Points, in no order, along strands that fork, close into loops and pass close to each other.
Two points are linked if the straight distance between their rows is under 79.1. Some points are linked to none.
lik: [  0  17  -9   3 -11   7 -22 -16   4 -12  -7  27 -20 -29  10  -4  -7  -7
   5   4 -11 -29  -1  16]
vuf: [ -8 -11  -3  12  20   9  81  21  21  46  29   4   7  14  -2   7 -23  17
 -24  -8  -1  25 -38  19]
lumir: [  5  15  13  16  36   2 -15 -39 -11 -20 -54  24 -13 -17   2 -10 -13  21
 -17  11 -22  12  13  27]
Senem: [  2  23  -5 -32 -10 -22  -1  34   3  -3   6 -15 -37  44 -17  26  16 -24
  -6 -35   0   4 -29  23]
noluk: [ 26  22  44 -11   4  -6 -12 -13 -47 -45 -56  -6 -35 -11  32 -17  23  29
   6   5  -3 -20  22   1]
motok: [  0  46 -13  11   0 -14 -16  33 -14 -30  -6  17 -37  16 -33 -22  12 -22
 -20 -12  21 -19 -21 -10]
tid: [-16 -15 -16  44   0   8 -10  22   4  -1  32  -6  23  21 -44 -29  10  -6
  -7  -7  26  29  18 -42]
Rone: [  1   5  50 -23   8 -19 -22   5  -9 -27 -33  -9 -30  36  17  11  38 -25
  -1 -10 -11  -3  42  -5]
nizaz: [  6 -38 -10 -40  -4  -4  48 -27   7  39  -7 -45  18  -8  21  33 -35  35
   1 -14   6  30 -18  18]
Zaka: [ 27   2 -10 -21 -12  12  14  20 -28 -11   2   1  -5 -36  -1   2  17  27
  14  21  29 -53 -38 -54]
begem: [-10 -15 -20  34 -28  11   1   2   0  -1  30  -2   8 -26  -9  -8   6 -14
   9  -4   3  -2   6 -44]
Zisek: [-16  26  22 -61  -6 -25 -26  30 -22 -35 -14 -15   0  42   2   0   9  -1
   5   5  33 -43   7 -10]
Zap: [ 26  20 -24  64 -25  11   0  21  34   8  12  29 -27 -11 -17  -5   3 -46
   5  -5 -29  -8 -21   1]
Bidit: [-28 -10   5  26  -4   5 -24  19  29  21  33  -5  34  38 -27 -18  10 -17
 -11 -12  -4  47  34 -31]
Ripaz: [-10  -2 -25 -44   1   5 -25 -17 -18 -17  18  16  24 -33  -4  -3 -33  24
  18  26  25 -52 -16   1]
sus: [ 11  20 -25  73  -7  13  24   9  23  -1   5  20 -34   0 -25 -12   5 -26
 -24   4 -20   2 -23  -4]
busu: [ -4 -10 -10  49 -16  20  22  -1  21  42  13   2  10  -5  18   9  -7  -3
   2  -1 -28  27  -8   6]
Tuboz: [ -2  17 -16 -16  20  -1 -35  29  16   4  43  26   6  24 -43  -6 -12  -6
 -19 -13  18  -2 -24  10]
sil: [  6  19 -14  34 -20   9 -16 -20 -21 -28 -21  17  -7 -19   2 -35  -2  28
   0  18   1 -45   7 -52]
kosag: [ -6  -9   5   4 -37  12 -35  -2  10   4  35  12  29 -24  23  -9  18 -21
  29   9   2 -27  40 -32]
segi: [-30   3 -24 -18  16   5   7 -25   7   3 -20  22  29 -22 -10 -10 -42  20
 -13  13   3   5  -6   4]
kon: [  5   8  -5 -13  28 -10  -9  40 -22 -12  33   5   4  17 -60 -38  31  -2
 -12   3  58 -16 -15 -41]
zemo: [  1 -11 -10  54  10  23  54   9  29  45  29   0   0   8  10   9 -20  -1
 -16   1 -24  29 -30  18]
num: [  6  18  10 -41 -11  -9 -38   0   6 -19  -3   4 -35  17  15  14   3 -19
   6  -9  -9 -15   2  39]
Lafa: [ -8 -11 -14   2 -30   4 -42 -10  12   4  31  28  24 -27   8  -5  -5 -23
  25  -2 -13  -7  21   2]
vifu: [ 11   9  31 -16  20  -7  -8 -31 -21 -31 -58  -5 -16 -25  21  -9  -4  31
   7   4  -5  -3  22  33]
Rul: [ 17   3 -25 -28  13  -6  41  14   9  13  -1 -11 -21  -1 -10  34  -4 -10
  -1  -9  -4   7 -41  19]
gena: [ -1  -2 -10  19 -17   0   8  20  13  28  34  -6   5   2  -5   9   3 -21
   8 -22  -7  29  -6   5]
zasum: [ 22 -16 -18  23 -15  12  22  47   7   9  52   4  -7  -4 -39  14  29 -37
  12  -5   7   1 -24 -33]
toli: [ -1  -2 -20  -1  43  -9  10  23 -17   5  22  -3   7   3 -62 -27  21   7
 -12  -3  48  15 -36 -26]
fikas: [ -3  23   4 -53   4 -30 -22  17  -9 -11  -1  -9 -25  51   8  16   5 -24
  -9 -22   0  -4  -9  29]
radi: [  6 -34 -20 -27   0  21  13  -4 -13  13  29   4  29 -51 -22  -3   4  31
  15  34  35 -30 -21 -46]
pefev: [ 23  11 -11 -52  -1 -10  30  28  -9 -17  -6 -18 -43   7 -14  35  14 -23
   5 -23  13 -14 -47  16]
miko: [ -8 -41   2  -6  14   2  21 -37  -4  37  -6 -49  30   2  27  18 -24  41
  -1   5  -6  44  11  13]
lora: [-28  -6 -25 -27  28   2  13 -26  14  31  -4  27  35   7  -7  -6 -59  35
 -33  -2  12  17 -16  38]
dip: [ 14 -35 -21 -11 -16  22  40 -20  17  -4  -3   1  38 -70   3  19 -15  13
  13  18  21 -18 -14   3]
kosod: [-14  42   7  10  -5 -23 -17  32 -32 -25 -10  -3   0  30  -9 -41  27   1
 -20  -3  26 -34   7 -52]
suvon: [-11   9 -23 -24  29  -9  -2  19  -7  11  24  16  11  18 -62 -17 -18   9
 -24  -4  33  15 -32   3]
sugaf: [  0  38 -18  58  12   5  31  14  22 -13 -15  27 -36  27 -31 -12  -1 -23
 -39 -17 -10  12 -34  15]
bazaf: [ 13 -23  47  19  26  12  34 -37   9  43  -1 -24 -12  10  40  12 -24  33
 -11 -15 -45  44  15  34]
vede: [-23   8   6 -62  12 -20 -47  23  -6 -26  19 -12  19  41  -6   6  -9 -16
  14   8  28 -40  14   9]
velut: [  4   5  21  15 -24  -6 -32  38  21   2  25  10 -10  17   7   7  42 -57
  14  -2 -24  -1  36  -7]
bozed: [ 11   5  59 -24  22 -24 -35  -7  -4  -5 -17  -6 -10  47   9  16  26 -11
  -8  -3 -25  16  56  13]
Burov: [  9 -12   9  -3 -48  12  -7   6   5  -9  20 -19  24 -28  36  11  40 -19
  42  16   9 -41  33 -39]
Gub: [-13 -27  -6  34  13  14  32 -28   5  38 -14 -22  19   0  21   6 -13  24
  -2   3 -24  41   1   5]
vez: [-14  27  29 -17 -21  -8 -37  28  17  -6  12  12   2  36   7   5  23 -54
   6   9   0 -28  42  -7]
popaz: [ 17 -32  -1   9 -12  13  22 -22  30  28 -12   1  29 -44  33  23 -22  11
  13  10 -18  15   0  43]
mufo: [  6 -12  47 -23  22 -28  -8 -21 -28  -3 -29 -30   6  34  22   9  17   8
   0 -16 -19  32  59   4]
deziv: [ -5  -5   7 -22 -25   2 -61  -6  18  15  33  16  20   7  19   7 -16 -19
  17  -3 -21  -4  16  35]
semiv: [ 26 -26  34  40  -9  14  -7 -26  -9   4  -1 -10   0 -26  26  11  10  -9
  23   2 -36  24  33   2]
Lape: [-21 -18 -19  10  17 -15  47   9 -29  -2 -22 -47   4   6  -5  -3  13  14
  13  -8  20  35 -10 -29]
Ful: [ -6  10 -18  -4 -14  -5 -19  36  22  26  57  15   7  13 -19   6   5 -20
   1 -20  -2   9  -8  11]
fak: [-29 -26  17  10  11  -1 -20  -4  12  22   9 -23  27  41   8  -4  13   7
   1  -1 -11  55  40 -22]
baren: [ 26 -29   5  24 -18  28  -2 -37  17  19  -4  -6  27 -49  23  12  -9  -8
  27  10 -27  21  19  20]
Bag: [-10  -1   2 -52 -19 -11 -44  -6 -11 -29  10 -11  23 -14  14  -1 -22  21
  23  12  21 -44  10  13]
rol: [-34   5 -26 -40  21  -7 -43  -2 -11  -2  28  17  32   9 -37 -24 -38  16
  -6  16  27 -18  -4  -2]
dogi: [ -7  33   7  10 -12  -2 -31  21 -17 -36  -4  16 -35  17  -5 -33  26 -17
 -11  -4  11 -25  18 -28]
foso: [-11 -15   0 -26  -4  -2 -21 -21   0  -1 -10  -8  21 -32  20  -5 -16  19
  17   7   1  15  23  12]
lige: [  8 -25 -14 -26  -9   7  37 -32  20  -1 -33  -9  34 -41  21  20 -23  21
  10  23   4  -5  -4  40]
kame: [ -7 -25 -24   4  -3   7  16  10 -15   3  35 -14  32 -27 -31 -17   9  30
  15  20  38  -4  -4 -74]
Dezip: [-11  28   1  24   1 -11 -19   1 -43 -32 -37  -8 -12   6  12 -36  19  33
  -7  12  15 -30   9 -58]
bipo: [ 17  -7  22  80  13  22  17 -27 -11 -13 -33   3 -32 -14   6  11  14  -8
  -5  12 -42   9   2   7]
tolu: [  7  27 -14  -4  10  -6 -14  34 -30 -24  18  26 -16   7 -55 -35  16   7
 -15   3  44 -33 -30 -30]
bivi: [-19 -17  35   8  33 -20 -11 -17 -14  18 -20 -29  17  47  13  -2   4  25
  -4 -16 -19  60  43  -6]
Mam: [ 28  10  -2  57 -17  11   1  -2  26  26   5  39 -21 -18  23   5  -6 -31
 -10   1 -44   1 -11  30]
Zeg: [ 13  -4  26   2  24   6  31 -41   8  14 -43 -13 -13   3  31   9 -24  32
 -19   1 -23  33   7  50]
Tanin: [-16 -13   2 -72 -11  -9 -44  -2   5 -12  27  -6  28  18   6  17 -27   8
  12   4  13 -25   9  22]
sape: [-12 -26 -34  33   7   6   8   8  -2   1  37  -3  36 -10 -63 -28  -1  11
  -6   4  29  18   1 -65]
zes: [ 10  29  22  26  10 -11 -18 -24 -35 -36 -54   4 -32 -14  24 -34  14  35
  -4  12   1 -24   7 -13]
nakik: [ 27 -32  31  61   8  25  24 -28  -7  -4 -19 -28 -15 -32  28  25  27  -2
  18  11 -40  23  19  10]
dabi: [ -9   4  -4 -17   7 -15  30  23 -29 -13 -28 -36 -13  14   8   6  20   0
   1 -19  15   6  -7 -29]
renel: [  5   4   5   3 -46  -3  -6  20 -16 -24   1 -10 -12 -18  19  -2  37  -4
  23   8   5 -38   8 -44]
mino: [  9   6 -13   1   6   2  45   2  16   5 -35  -1 -23  -3  11  14 -21  -3
  -9  -5 -10   5 -42  42]
Gofu: [ 12   3   9  18 -23  16 -10  -8  -6 -31 -12   4 -28 -33  21  -2  24  -2
  17  -1  -9 -27   7 -18]
Pagi: [  3 -39 -21 -31   3  11  39 -10  -9   7  16 -16  37 -51 -11  22  -3  31
  21  19  31  -3 -17 -25]
dimu: [ -2   5   1   8  20  -1  14 -27   6   8 -39   5 -10   6  11   4 -17   7
 -13  -4 -15  28  -7  32]
Nasu: [  1  23 -24  -4  -8   4 -14 -11  24  -8  -4  58 -11 -22 -14  -2 -38 -24
 -13   9  -4 -28 -25  39]
vef: [  8  15   9 -24 -11   3 -56 -22  15   7  10  28 -11  -5  19   9 -19 -18
   9  -8 -30  -1  10  58]
Gud: [ -9 -24  -4  -5  12  -4  72  -9  16  52  14 -29  11  10  21  17 -40  29
 -17 -11  -6  39 -24  13]
mub: [ -3  24 -18  11   6  15  21   1  37   8  -1  53  -3   9 -22 -11 -28  -4
 -35   4  -1  -7 -31  39]
dibe: [  9 -16  25  19   2   1  21  -5  16  38  -1 -35 -20  19  37  21  -2   3
  -3 -25 -38  40   1  23]
dofof: [-12   5  16 -41 -27 -18 -47  15  23   9  30   3  20  27  13  20   3 -48
  16   6  -5 -25  34  16]
Rapup: [ 11   8  35  -8  10  -6  -2  -3 -25 -37 -46 -21 -35  17  26  -1  34  -3
  17  -9 -10  -1  17  -4]
kanuf: [ -6  28 -18  21  25   0  42  13  22   5 -23  27 -17  28 -33 -10 -15 -10
 -42  -9   8  13 -46  29]
val: [-18   0 -31 -13   4   3  -1 -18 -23  -8  -9  12  18 -30 -13  -8 -24  29
   1  14  27 -25  -7 -23]
nuku: [-13   8   7 -52   2 -34  15  24 -29 -27 -21 -27  -1  35   5   9  30  -8
   4 -14  32 -18   8 -28]
risas: [ 18   9   5  53 -12  16   8 -22  16 -10 -17  29 -43 -18  10   5   9 -27
 -12   1 -45   6  -7  26]

A fork is a point with three links, a tip a point with one. Leave the first point through the second and follow the links. Name the first fork or tip that comes.
tid; Bidit => noluk
kame; radi => deziv
Ful; Tuboz => Dezip
Lape; dabi => lora
vef; num => dimu
lora; segi => Lape
kosod; dogi => busu
